Points on a hilly landscape, in no order, each with its height.
A ball rolls from a point to the lowest of its 2 nearest points, and stops where none of them is lower. Distance is the straight distance between rows; heights are no part of it.
<1275> height 436: [-35 -17 -11  16   1 -25 -47   6  19  -2 -19   7 -21  -5 -11 -16   9  30
  35 -12  -9   7 -15   7 -23  14 -10]
<1816> height 178: [ 18 -32 -18  -6 -35  42  -7 -10 -29  -3   2  -7  22 -22   9  42  -5  11
   1  23 -19  51 -22  12 -19  -9  -9]
<617> height 209: [ 22 -25  16   3 -23  38   8  14 -37  17  -1   9  20  -9 -28   1 -44  -2
 -15  17  -7  17 -18  42 -30 -23  14]
<1823> height 210: [ 52 -28 -10 -18 -35  35   1 -21  -4 -22  -8   2   1   4   9  44 -42   0
 -29  18  -3  15 -28  28 -27 -21 -14]
<727> height 327: [  2 -30  -2 -14   7   6 -27  18   5  -9 -14  12  32  -4 -21  -1 -50  -5
  21  16  -4 -16 -16  18 -18  13  25]
<274> height 375: [-36  -1  -9 -20  35   0 -27 -14   4 -25 -38  16  -7  23  -2  22 -17   6
 -12 -13  18  17  20  -9  45   0 -27]
<1644> height 274: [ 60   0  -1  -9  -6   7  15  -8  33  18  20 -11 -19   5  31  33   2 -31
 -22  -6   7 -26  -3  15  -6  -9   9]
<536> height 288: [ -9 -23 -24  18 -26  10   0  15  -7  11  -7   0  33 -25  -6   1  -1  12
  28   0 -19  32 -19  37 -17   7   7]
<897> height 759: [-11   3  18   9  -1  15   7   8 -58 -22 -31  -5  17  13  16 -33  18  21
  -5  -7  -9  23 -16  23 -19  10   1]
<1312> height 452: [  4 -16  18 -10  14  16 -11  16 -27   6 -15 -12  42 -23 -18  -5 -36 -14
  12  38 -13  33 -10  -2  -7  -2  15]
<554> height 248: [ 30  -1   7  11 -13  -5  30  -8   8 -12  21   1  23 -25 -24   9 -19  -9
   4  33  -8 -18  22 -36  13 -13 -13]
<143> height 850: [ 36  -2  12 -10  14   5  26 -23  22  48 -16  -8   2 -25 -15   8   1  -7
 -23  15  13  -9  12  24   3 -31  -6]
<478> height 418: [-10 -24 -24 -19  19   4 -43 -20   6 -18 -33  12 -16  26  29  25  -8   7
   1 -15  16  22   5  11  23  14 -12]
<1201> height 398: [-20  20 -14  25 -12 -29  28   2  13  18   7   1   7 -31 -33 -33  32  -2
  24  -4   0  -7   6   6  22 -13  11]
<489> height 644: [  9  17 -29  17 -15 -20  11 -10  37  15  27  -7 -20 -17  15  12  45  -4
  -3 -22   7  -5  17  -5  32 -12  -6]
<1394> height 105: [  7 -18   1  -2 -54  48  14  23 -22   8  36  -4   5  16  14  44 -18   7
 -38  13   2  10 -17  10 -11  12  18]
<1512> height 333: [-60  11 -11  20  26 -39 -29   9   5 -50 -23   6 -16  19 -23 -33   3  20
  -5  -6   4  -1 -17 -24  -6 -20 -31]
<1219> height 223: [ 37  11 -23 -11 -24 -16  11  15  24  -4  33 -14   9   6  43   2  30 -10
   6   4   4 -28  19  -5  36  20  30]
<371> height 727: [-22   7 -23  25 -11 -20  11   5  13 -26  -4   7   5  -7  25 -19  56  10
   5 -15   7   7 -14  15  27  21 -13]
<1079> height 552: [-40  28 -12  -4  28 -21 -10  13  30   1 -22   4  -2  22  24 -17  46  26
 -14 -16  14 -26   8   5  10   5 -19]
<445> height 287: [ 38  -5  29 -15   7  39  17 -10 -39  17 -15  -6  31   9   6   4  -8  -9
 -10  17  -2   7   6  10 -10   5   0]
<376> height 265: [-14 -13 -12  23 -21  -2  13  28 -15  22   2  -2  21 -31 -37 -23 -13  -1
  20  -2 -21  19 -23  46 -18 -10  31]
<1385> height 208: [ 45 -16   6  -2   4  17   8 -18  25   8 -24   0   9 -22  16  39   1  -7
 -14  30   0   9 -10  16 -10  -2 -31]
<1023> height 795: [ 23 -33  46  -3  16  -1 -27  -8 -14 -15 -40   4  14  -5 -16 -27 -31  13
  -2   6   7   8 -14  40 -19  -9   4]
<919> height 469: [-14 -27   5  -5  -9  30 -11   9 -56 -13  -9  -9  34 -17 -18  -6 -18   9
  13  33 -21  43 -15  -1  -7  -1   9]
<298> height 484: [-20  22 -24  -3  13 -27 -27   6  41 -14  19  -3 -22  28  35  22  46  -7
  -4 -17  21  -9  11 -44  27  19 -16]
<1303> height 282: [ 31  10  -5  26 -39   5  37   4  23 -16  32   0  14 -26 -10  12   0 -10
   5  23  -5 -29   0 -16  -1  -5  -6]
<1695> height 254: [ 25   5  20   4  -7  29  30  -5 -29  29  -4 -12  23 -24 -10   4   3 -13
  -5  36 -21  23   4   6 -17 -20  -4]
<958> height 306: [-28 -25 -24   1  -7   3 -23   6 -19   7 -13  -2  22   3   9  -2   3  18
  34  -9 -23  29 -12  22  -1  22   5]
<1260> height 332: [-15  34 -22   4 -15 -19  12  20 -13   1  15 -14  14   9  18 -38  46   3
  22  17 -15 -32  25 -28  15   9   1]
<667> height 547: [ -7  23 -10 -20   3 -33  -6  -1  34  22  24   9 -20 -23 -16  -6  28  21
   5 -17  25 -51  41 -23  13 -39  27]
<1003> height 366: [-40  11  -6  25   3 -33  16  13   4  -8  -5  14  15 -23 -29 -41  11   5
  14 -14   1  -3 -20  28  10  -4   7]
<733> height 811: [ 35 -37  -8  -4 -15   2 -18 -22  33   2 -22  10 -15   4   9  27 -30   5
  -8 -13  11   5 -19  56 -11 -16 -13]
<772> height 749: [ 14 -13  24   6   4  20  -2  -7 -27  -4 -43  -6  16 -13  29  -9  25  23
   1   3  -5  24 -23  30 -22  12 -10]
<1554> height 203: [-36  10  14  11  28 -13 -14   0 -25 -38  -4  -1 -19   8 -24  -5 -33  -6
  10  13 -15  13   2 -47  -2   5 -21]
<967> height 533: [-38   6 -25  11  10  -5 -19  11 -22   0  -5  -7  -7  19  15   7  28  11
  17  -1 -32  20   1 -33 -16  32 -23]
<1530> height 268: [ 42 -11  -2  -7 -11  14   7   2  29  13  -1  18   8  -7   0  32 -29  -8
 -10   9   3 -33 -13  19 -40  11   4]
<1001> height 383: [ -1  23  -5   0   0 -13  10  13   6  21  13  14   4  -4  12 -16  23   3
  22 -15  12 -47  16  -1 -24  18  33]
<1420> height 831: [  8 -23  -3 -11   8  18 -41 -12  10  31 -19  16 -39  26  18  17 -18   7
  13 -30 -11  11  -7  24 -30  18   0]
<1186> height 511: [ -8  -6  -3   2   2  19 -20  -4  -6  -6   5 -12  -3   0  29  31  19  -1
  15  11 -27  33   0 -41  -4  33 -20]
<1383> height 717: [-10  -3  19  -5  16   6 -15  -6   3  21  -4  21 -29   8 -17   4 -35   1
  17 -25   6 -16   2  -7 -42   7  16]
<1043> height 912: [  5  10  -3 -13   5 -24   5 -14   3  35   9  -5 -11   5 -13 -15   2  -2
 -10 -26  23 -18  56   0  39 -30  11]
<1240> height 500: [-30  35  25 -37  51 -37 -10  -1  12  21   6  -3 -16 -23 -23 -28   3  -9
   6  11  25 -19   7 -25   2 -22  23]
<1815> height 614: [-39  24  -3  -2   8 -39  13   1   2   7  32   8 -19  -6 -30 -27  15  -4
  22  -6  -3 -33  15 -34  -4 -13  18]
<1191> height 136: [  3 -25   3  24 -19  -8 -29 -21  24 -28 -21  12 -27 -17  -3  11   0  26
   2 -16   0  23 -13   6   8  -8 -35]
<1571> height 372: [-16  27 -19   6  -5 -19  -1   1 -30   9  10 -21   3   6   2 -29  42  -2
   7  10 -15  -2  38 -40  17 -13  -5]
<698> height 121: [ 59  -5  -2 -27 -23  29  16  11  -3 -12  36 -24  11  24  53  34   6 -24
 -26  11   3  -8  -1   0  20   9  31]
<1016> height 740: [-13   5  18 -12  18   8 -17   4 -21  17   4  23  -8  42 -17  -3 -41 -10
   0 -26   8 -39   0   0 -27  21  28]
<1148> height 247: [ -6  15  16 -13  25   0  -9 -19  -1  38   7  -6 -23  -9  -8  22   2 -12
  17  12  -3   0  30 -44 -18  -2 -12]
<717> height 134: [  7 -32  -9  -3 -58  57 -18  20 -25  11  21   8  10   6  -5  38 -43  16
 -25  35  -5  16 -17  11 -19   4   4]
<1053> height 128: [ 13 -54  -6 -26 -53  41 -47  -4 -15 -18   7   2   8  16  21  19 -28  27
  26  14 -11  24 -20  25  -7   5   5]
<1423> height 454: [  3  10   9   2  -1 -27  22  12  30 -13  12  10  15 -28 -27 -20  -2  -4
  18   6  13 -46   9 -13   0  12  10]
<795> height 342: [ 13  30   4  20 -46  26  37  43 -13   8  34   5  17 -13  -3 -24  22   3
  23  20  -7 -32  10  -9  -5  19  29]
<934> height 518: [-17  20 -17 -11   8 -23  -7   2  22 -14  -3   2   1  30  40   1  35   2
 -11 -19  19 -14  16 -20  34  16 -17]
<1265> height 392: [-46 -18  -5 -10  22 -26 -47   5   5 -27 -35   9   6   0 -20 -36  -2  29
   4  -7   0  30 -18  22  21  -7 -13]
<289> height 278: [ 11  16  -3  30 -26 -17  33  -9   3  -2  38  16 -16   6   1   0   1  -5
 -10 -33   7 -21  22 -12   4   2   2]
<664> height 233: [ 30 -28 -10   6 -20   1  -2  14  41 -48 -13  -1  13 -13  37  28  17   2
   4   6  -5  11 -38  21   8  32   2]
<442> height 192: [ -8 -10  -2  35 -43  17   4  17 -16  -1  43  12   5   0 -20  10 -26  18
   4 -16 -17   2 -13  -8 -18  19  12]
<1532> height 798: [ 10 -36 -14   7  -6  -2  -5 -29  -1   7 -17  10  -5  -8 -15  13 -40  11
  -2  -8  -2  30  -7  35   0 -26  -6]
<1403> height 401: [-27   2   2 -17  37 -18 -13  14   4 -15   1 -13  15 -14 -33 -32 -35 -18
  11  21 -11  17 -16 -19  17   9  24]
<1405> height 457: [-28  30   9 -24  43 -34 -11  -2 -10   7  -4 -18  -9  15  -9 -35   9 -10
 -16   4  17 -13  26 -28  12 -24   0]
<1680> height 642: [-26  36  23   8  16 -31   9  -1  -8  -8  11  10 -32   9 -14 -25   6  -2
   3 -17  13 -38  16 -36 -26 -10  -1]
<550> height 834: [ 36  -1   3 -14   8   2  20   3  22  37  -3  -5  32 -32 -21   1 -20 -26
  -3  21  12 -26   9  16  -4 -23   9]
<1036> height 542: [ 15  -3  -2 -29  19   6  -4 -18   3  -7 -19  -6  19  20  18  10   9   4
 -26   5  28 -10  37  -7  52  -6 -16]
<1113> height 122: [ 20  -6 -14  38 -59  33  24  25  16 -15  55   5  -9 -10   2  32   6 -14
  -4  14 -16   2 -47   7 -12  14  17]
<406> height 412: [-28  17 -18  -6   4 -25  -2  11  16  23  18  18  -6  13  12   1  17   2
  26 -35   3 -36  -1  -8 -22  32  18]
<1296> height 204: [  9 -15   6   5   4  -6   4  -8  15 -31 -14   7  16 -20 -27  22 -25  -2
  -4  15  -6   4  13 -26  29   1 -24]
<69> height 153: [-21  -9  12  -2  23   4 -34 -14 -21 -10 -27   6 -31   5 -28   3 -38  -3
  17   5 -16  21   7 -25  -5   4 -14]
<1479> height 665: [-13  37  43  14  24 -25  16  -4  -3 -12  -9   0 -29  10 -14 -37   2   7
 -22 -22  14 -27   5  -5 -23 -17  -8]
<705> height 689: [-16  21  27  14  16 -24  29   7 -25 -34  -9  -6  -1   5 -13 -49 -18  -3
 -17  -9   2  -5   0   7  -7 -11   3]
<968> height 367: [ 17 -14   2 -19   6  34  -8 -11  -2  16   8   4 -17  26  12  36 -31 -26
   1  -7   4   2   4  -8 -10  18   5]
<186> height 821: [ 28   7  -1  -4  -7   1  38  -2   2  27  10   1  22 -29 -37   2 -43 -17
 -10  16  -3 -19  -1  16 -25 -39   3]
<833> height 180: [-10   7  13   0  23 -20   5 -21  28  28  -8  11 -20 -18 -24  12  -8  -4
  -3 -27  18 -11  14   2  -2 -17 -11]
<405> height 770: [ -9 -26  20   7 -10   9 -16  -4 -52 -21 -24  -2  -4  19  -3 -28 -13  24
   2 -18 -10  28 -18  33 -21  -8   1]
<1090> height 428: [ -5  -2 -21  26 -24  -9  43  -4  -9  -1  11   1  24 -36 -21 -13  26   2
   8   7  -9  21   4  20  35 -15   0]
<1092> height 579: [ 29   1 -10 -17  -5  -1   7 -15  20   5  -3 -16  21  -9   6   9  13   2
 -14  12  14   4  44 -12  48 -16 -14]
<1631> height 553: [-49  21 -17  16  19 -14  -9  26 -13 -14 -14  -9  15  20   1 -26  42   7
  21  15 -22   1 -13 -28 -16  17 -14]
<224> height 405: [  5   1  -6  -8   3  12  -9   5   5   3  25  -6 -24  28  39  39  -8 -18
  -3 -24  -8  10  -3  -5  -4  29  14]
<951> height 185: [ 29 -43  12 -12 -17  47 -25  -1 -36  17  -9   2  14   5 -11  -3 -46  14
  -3  19 -10  25 -13  38 -36 -12   8]
<1081> height 764: [-33  30  12 -29  56 -23 -36   1   0   1 -16 -15 -35  11 -11 -48 -27 -19
  -5  11  -1  19 -45 -14 -35   3  25]
<1264> height 207: [ 29 -12 -14  25  -9   1  27  10  35 -26  50 -19 -21 -15  24  30  47 -39
  -1   6 -13   1 -34   5  28 -12   9]
<316> height 348: [ 18  13   4  -5  -7  11  12  12  -6  36  23   2   4   7  16   5   0  -3
  13   1   0 -34  20  -7 -24  28  23]
<528> height 688: [  3  10 -31  44 -50  -5  41  13   8 -12  39   5  -5  -6  14 -13  37 -10
   7 -27  -7   0 -26  11  13  23  19]
<1203> height 299: [ 17  16   1  -7   0   5  -1 -15  -3  34  19 -15 -17   9  12  20  16 -10
   5   2  -7   2  49 -41   9   1 -13]
<1589> height 768: [-13  -5   4 -13  16  15  -6   2 -48   6  -5   9   7  51   1 -18 -28  -6
 -23 -31  11  -7   7  24 -10  15  18]
<767> height 251: [-39  13   2  18   7 -17  -5   6 -19 -49   8  12  -3  19 -19 -12   0  -2
  -2   0  -2 -12   5 -60   4   4 -35]
<1708> height 784: [-20  15  25 -31  53  -7 -28  13 -11  27 -14  -6  -1   6 -13 -38 -28 -26
   8  13   1  -6 -27  -4 -27  13  39]
<1388> height 696: [-15   7  28   7  23  -4 -27 -17  -2   5 -25  13 -38  29   3  -3 -16  -2
  -2 -23   6 -15   4 -15 -33  10 -26]
<1746> height 255: [-15   8  15 -15  35 -13  -1   0  16 -16   0  -1  10 -18 -33  -1 -18 -11
   1  22  12  -4  26 -43  36 -11 -13]
<428> height 488: [-18  -5   3  -6   3  25  -4   6 -40  -5  -6   0  31  -5   7  14   1   9
  15  24 -28  28   5 -29  -4  20  -5]
<217> height 554: [-60  30 -14 -10  50 -38 -16  19  15  10  -5 -17   2  -8 -24 -43  21  -2
  13   9   3   0 -18  -6   8 -17  17]
<1339> height 339: [-24 -10 -12  15  -5 -28  10  11 -17 -25 -14  14  20   7 -13 -33  -6  13
   8 -21  -1  13 -14  36   9  10   4]
<618> height 499: [-37  31  23 -22  55 -18 -10   2  -5 -24 -22 -18  -7  25 -11 -41   8   2
 -35  13  16   0   3 -31  20 -34 -14]
<523> height 293: [-48  14 -22  32   8 -31  -7   1   7 -39   3  18 -10  19 -12 -14  21  11
   1 -16   2 -20  -7 -35  -2   8 -35]
<1824> height 514: [ -2  25   5  -9   3 -21  -3 -11  66  22  16  17 -16 -36 -13  13  34  32
   0 -17  32 -46  23 -18  15 -28  -6]
<1365> height 888: [ 27   3  -6 -19 -11 -14  20 -13 -17  44  16 -19   5  -7 -14 -22  -8  -8
  -8  -1   4  -4  42   2  24 -42  23]
<1213> height 442: [-47  -2 -29  18  14 -32 -25   7   9  12   1  17 -16   3  -8  -1   9  14
  31 -29 -15  -9  -9 -10 -23  18   0]
<559> height 585: [-20  31 -10  -5   3 -44   3   5   5  25  21   4 -17 -22 -25 -44  35  15
  20   0   8 -38  37 -35   9 -24  29]
<1767> height 151: [  1 -43 -18  -4 -64  28 -28  17 -11 -18  22   3  13  14  24  20 -18  21
   5  -6  -6  25 -33  36  -7  15  29]
<1715> height 791: [  1  10   3  -1   7   4   8  11 -24 -13  -4   6  11  48  29 -12  -3   3
 -17 -25   4 -19   4   5 -18  31   2]
<1164> height 144: [ 33 -18  13  -9   0   8  24 -28  13  -7 -16   4   8  10   3  23 -26  -8
 -29 -10  25   6   7  22  21 -16 -14]
<1667> height 667: [ -7  30  26 -12  34   3 -13 -12  15  10 -24  11 -46  35  10   6   7   2
 -25 -19  29 -33  26 -20 -10   3 -31]
<1101> height 711: [-15  27 -31  41 -25  -9  20   7  15 -19  19   8 -14   0  21 -26  73  -7
  20 -12  -3  -5 -20   0  23  28  -8]
<182> height 64: [ 34  -8   3 -13 -29  49  12  17 -13   6  42 -13   2  26  35  44  -6 -10
 -32  15  -5   1  -8   1  -1  21  26]
<184> height 186: [ 43 -28  -8 -18 -23  16  20 -27   7 -34  -4  -6  11   4  31  39 -22 -15
 -25   5   9  20 -20  29   4 -12  -5]
<1826> height 708: [-30  22  11   9  10 -11  14  18 -48 -35  12  -6   1  27 -18 -41 -29   3
 -12 -15   0   1 -14  -5 -18  -5  10]
<1817> height 430: [-17 -20   3 -20  30  -8 -17   5   9   1 -19  -9  24 -25 -37  -9 -37 -12
   5  32  -5  27 -10  -1  17 -10   4]
<379> height 213: [ 22 -33 -22  -1 -26  14 -16  -4  24 -30  -9   1   9 -14  28  41  -3   0
  15  11 -18  23 -30   6   4  16  -7]
<883> height 160: [  9   0  -4  38 -53  27  27  21  -7   6  31  10   0 -13  -5  11 -10   7
   2   9 -14  -8 -21  13 -29   7  16]
<1088> height 322: [ 37 -12  25 -20  20  38  -4 -14 -14  17 -20   6  14  28   7  13 -17 -21
  -7  10   6 -13   6  -3 -12  23  -4]
<1688> height 98: [  7  -3  13  22   6   0   0 -10  34 -12 -18   3 -20 -14  16  18  19  15
 -13 -13   6  14   1   6   7   5 -28]
<1010> height 741: [ -5  -4  -4  15  -7  -4   1  -2  -1 -17 -31  -6   8 -13  31   1  55  21
   8  -3  -7  31 -24  23   4  23 -15]
<1274> height 165: [ -5 -26   9  13   4  -3 -27 -20   8 -36 -38   9  -4 -20 -19  13 -12  25
   7  10   2  28   1 -10  18  -2 -44]
<1802> height 852: [ 38   3  30  -5  11   1  17  -9  21  28 -17  -4  -4 -18   5  -4  22  -3
 -15   2  16 -27  28   6  -4 -15  -6]
<595> height 809: [ -9  -4  -5   2   8   4  -1 -28 -28   9  -6  14 -23  26   2   3 -30   1
 -11 -41  13  30  12  24  12  -5  -9]
<1397> height 257: [  9 -10 -10  21 -41  12  19 -13 -23 -28  21  -5 -11   2  28  17  14   4
 -10 -25 -14  48 -24  12   3   2   6]
<797> height 810: [  7 -11  -3  12  -8  -1  24 -10   4  15   4   6   8 -18 -32  16 -38  -7
  -4   5 -10  13   0  19  -6 -26  -2]
<867> height 252: [ 48   3  -4  22 -27  -8  25   6  54 -28  34  -8 -20 -34  20  23  47 -30
  13  23   1 -25 -19 -10  17   7   3]
<1349> height 384: [ 12  31   3  15 -38  -5  35  31  -1   6  21   7   2 -20 -24 -46  37  -5
  40  21  -5 -48  19 -19  -9   1  34]
<868> height 868: [ 52  -3  -5 -24 -10   8  36 -27   0  43  10 -15   7   1   1  10  -6 -10
 -22  -2  11 -10  34  18  12 -31   0]
<836> height 782: [ 13 -25  31  14  -5  -9   1 -15 -23 -32 -31   5  -2  -2 -15 -27 -34  25
  -5 -15   3  17  -7  33 -10 -12 -10]
<780> height 100: [ -3 -41  -2 -10 -32  22 -44 -27 -17 -26  -3   1 -22  25  29  19 -26  23
  25 -11  -8  36 -14  16  -5   4  -8]
<1557> height 177: [ 36 -23   2 -11   1  30 -13 -30  15 -12 -26   0 -21   1  24  56 -17 -12
  -7  17  -5  25  -8  -5 -11  -2 -29]
<1531> height 297: [ 21 -26 -14 -15   4  13 -17  -1  19  16 -12  15  15   1 -21  30 -50 -14
  13  11   0 -24 -10  15 -32   3   6]
<588> height 421: [ 15  27  30  10 -11 -18  29  22   1 -11  15   4   8 -28 -23 -40   7 -13
  27  25   1 -42   8 -18 -14   5  21]
<1225> height 789: [ 14 -18  13  -8   8  24   2 -22 -32  23 -19  11  -9  38   4  -2 -33  -6
 -17 -31  15   3  -3  40  -9   6  10]
<1116> height 528: [-37  27  11 -14  49 -33  -9  11  13  26  -5 -13 -12 -25 -25 -39  17  -6
  21  17   4 -11 -13 -12 -21  -5  29]
<1704> height 582: [-51  33  -5 -10  36 -28  -8  25  10  -1  -3 -18  19 -14 -16 -48  34   1
  10  34  -4  -4   7 -25  31 -18   5]
<759> height 589: [-23  31  13 -22  41   0 -22  16  41  15 -13   6  -2  17   9 -12  42  29
 -25 -25  26 -43  21  -6  28 -15 -18]
<1165> height 364: [-55   2 -10   2  33 -22 -21   9   3 -33 -33   4   7  17  -9 -17  20  23
  -5  -7   5  13  -8  -3  18 -13 -29]
<1202> height 449: [  9 -30 -14 -21   4  17 -22 -12  -5 -43 -13  -5   3  25  45  36 -14  -1
   1 -17   5  25 -11   9  15  34   1]
<932> height 258: [ 24  14  -4   4 -29  -5  29 -17 -14  -8  34  -5 -11  26  20   4 -12 -10
 -18 -23  13  -1  35 -14  27  -4  -1]
<78> height 311: [ 18   3  13 -11   4  33   8  12 -15  61  19   1  10  -6  -7  19 -14 -16
   5  15 -14 -13   6  -2 -37   5  21]
<340> height 294: [ 39  18  -2  29 -42 -10  27   0  40 -19  32   7  -5 -21   1  -7  35 -14
  18   5   6 -48   3 -16  12   7  11]
<135> height 483: [  3  10   2   3   4 -24   6   4  56   3   3  19   6 -34 -12   9  22   6
   9  -4  19 -38   6 -15   3  10   1]
<1124> height 319: [-27   9  10 -24  49  -6 -16 -19 -13 -22 -16   1   1  21 -18   1 -24  -6
 -10   7   8   7  25 -31  45  -7 -14]
<194> height 285: [ 24  27 -31   8 -42 -16  11  21   0 -11  19 -10  11   8  23 -27  57   7
  10  11   0 -25  32 -26  33  17  15]
<162> height 194: [ 22 -36 -25   9 -44  32  -2   2  -7 -33   9 -20  10 -16  21  43  12   2
   4  20 -22  46 -43   5   0   7  -7]
<356> height 820: [ 16 -38 -11  -5 -24  14 -32 -14  19  15   4  11 -25   8  11  27 -36   9
  15 -18  -4   3 -17  34 -33   1  -3]
<50> height 279: [  4   9  22  15  -3  23  21  18 -27  40   3  -7   9 -22 -21  -5  -3  -6
  15  24 -27   9  -7   5 -34  -9  12]
<1129> height 237: [ 56  -1  -3 -23  -1  14   5 -13  44  10  -3  -6  -2   1  13  43 -14 -22
 -16  19   7 -20 -16  14 -15   1 -16]
<866> height 163: [ 36  -3 -14  21 -39  19  32  16  17 -33  51 -15 -10 -14  13  43  26 -42
  -9  29 -27  -6 -54  10   7  -5   7]
<232> height 803: [-11   8  26 -17  53 -10 -16   5 -11  29 -28  -8  -9  10  -9 -43  -3 -17
  -3   1   6 -12 -13  21 -22   0  16]
<400> height 291: [ 18   7  -3   3 -13  13  26 -23 -15   3  11 -20 -17  -1  37  34  19  -7
 -13 -13  -6  39   4  -4  16  -1 -11]
<1566> height 335: [ 36  12  -1   0 -12  15  10 -20 -15  40  30 -24 -29   8  38  20  19  -8
 -11  -6 -12  15  33 -20   4  -8  -5]
<174> height 308: [  2  18   4  12 -24  25  28  37 -16  32  19  -5  34 -22 -10  -6  12  -2
  24  29 -18 -11   2   3 -19   6  28]
<1652> height 441: [ -2   5 -12   4   2 -11 -18   9  25 -23  29  -7 -33  19  49  35  26 -26
   2 -22  -3   2 -11 -26  19  28  -2]
<952> height 415: [-36  25  -9  -9  25 -18  -1  -7 -11  17   1  -4   3  18   2 -16  19   0
   2  -4  -6  -2  27 -32  14 -10 -11]
<1439> height 227: [  7   7  -3   3  -8 -15  27  -9  18  29  22  12 -19  -2 -10  15 -18  -9
  -5 -34  17 -25  15  12 -11 -10   7]
<1489> height 362: [-15  -4   1 -10  14  -9   0  27  -6 -15   6   0  39 -11 -32 -20 -39  -7
  10  13  -8 -19 -11  -1   3  21  34]
<471> height 668: [  6   7 -35  21 -33 -15  30   2  30  18  40  -4  -4 -15  19  12  30 -11
   3 -15  -6  -5  -5  11  10   8  15]
<1661> height 819: [ -3  -2  35  -7  43  -1 -11  -2   2  44 -37  -4  -4  -2 -10 -17   5  -3
 -17  -6  10  -5   3  18 -15  -1  -9]
<1017> height 234: [ -4 -16  -6   6 -26  33  22  34 -38  24  15   4  37 -13 -23 -13 -26   6
 -10  15  -8  22 -12  39 -14 -13  34]
<416> height 575: [-56  24 -20   5  23 -17   1  21  -3 -13 -12 -17  21   7 -12 -44  60   0
  11  32 -11  -7   5 -33   7  -7 -16]
<655> height 477: [ -8   4   7 -12  11  -9  25  -9 -31 -13 -18  -9  24   0   2 -24  18   3
 -16   4   0  25  23   5  31 -10 -14]
<1613> height 202: [-12  -5   6   4  23  13 -16 -25   3  24 -16   7 -34  -5 -20  32 -25 -10
  11   1  -6  16  12 -30  -6  -4 -29]
<1669> height 157: [ 15 -31   6  -3 -30  64  -9   7 -43   1   0  -1  18   2   4  31 -33  14
 -13  28 -17  34 -17   4 -31   8   2]
<961> height 826: [-17   3  -6  13   8 -21  11 -19  -5   4 -12   9  -8   9  -7  -6 -10  11
 -23 -50  13  23  12  34  19 -23  -3]
<97> height 230: [  2  -8  -4  26 -32   7   5   5 -20 -18  12   6  -7  17  17   7  -8  16
  -7 -23 -12  20 -14  13  -5  22  -3]
<1495> height 173: [ 46  -2 -12 -17 -16  -1   9  13  22 -19  34 -24  13   8  51  35  21 -31
  -3  19   0 -14   5 -10  30  11  20]
<454> height 631: [-12  21  20 -31  57   0 -27 -10  14  23 -37  13 -17  30   7 -11  21  11
 -24 -21  34 -36  25  -8  15  -1 -23]
<70> height 508: [ -6  -2  -1 -20  17   2   7 -16  -5  -7 -33  -3  21  -1  27   8  34  13
 -31  -4  27  15  11   3  46  -1 -18]
<1372> height 137: [  8 -28   4  -5 -11  27 -32 -38 -11 -24 -19   6 -34  20  12  42 -39   9
   8  -4  -1  30  -1  -6   3   7 -27]
<1629> height 841: [-38   0   7   4  26 -30  -3 -11   2 -13 -14  11  -9   3 -23 -20 -26  10
 -24 -36  27  20   0  19  35 -31  -3]
<739> height 744: [-44  12   9  -2  28 -21 -33  17 -24 -24 -10 -13 -24  13 -14 -53 -21  -5
   8  16 -25   9 -35 -19 -35   3   4]
<1544> height 613: [ 16  11 -25 -11 -11  -7  -7  -8  46  26  10 -15   0 -34   1   8  45  14
  -6  11   9  -4  30 -17  48 -24  -4]
<901> height 199: [ 29   0   8   2 -11   0  27 -21 -15 -14   8   7   9  24   9   2 -26 -12
 -30 -25  27 -10  30   9  20   1  -5]
<1008> height 725: [-42   4   2   0  14  -9 -14  19 -40  -9   9  -5  -7  26 -16 -28 -30   5
   4 -13 -16   6 -17  -3 -31  12  13]
<1051> height 229: [ 30 -10  12  12   0  18  18  -6   5   8 -22   0  25 -36  -6  16   0  -5
  -4  44  -8  16  -6   6 -23 -12 -24]
<117> height 139: [-11  12   6   9  15  -3 -13 -15  47  20 -13  14 -27 -13   0  20  15  11
  -7 -26  12  -3   1   1  -9  -2 -20]
<13> height 450: [ -7  -6 -16   5  -3  -3  30  -4 -16   0   8 -10  37 -11  -4  -5   5   5
   5   3  -3  20  13   4  29  -6   2]
<1592> height 833: [  3  10  35   2  26  -1   3   5  -3  33 -38  -4   7 -32  -4 -24  27   6
  -2  17   3  -7  10  16  -9  -4  -8]
<1152> height 416: [-19 -20   6  -6  19 -20 -45   7  11 -10 -36   2  -1  -4 -15 -30  -8  25
  29   3  -9  13 -15  29 -14  -1  -8]

For each start below, name the point where the ball stops.
<217> -> <182>
<958> -> <182>
<1275> -> <69>
<1008> -> <1385>
<1667> -> <1385>

Call two points neighbours if one is among the 2 nearest of the other. Go from one point of each pair to the other, from neighbour to neighbour, staying as low as possible. Name the highest point that can't be avoided.
<69> / <1129> -> <1566>
<1688> / <1129> -> <289>
<1385> / <1164> -> <1823>
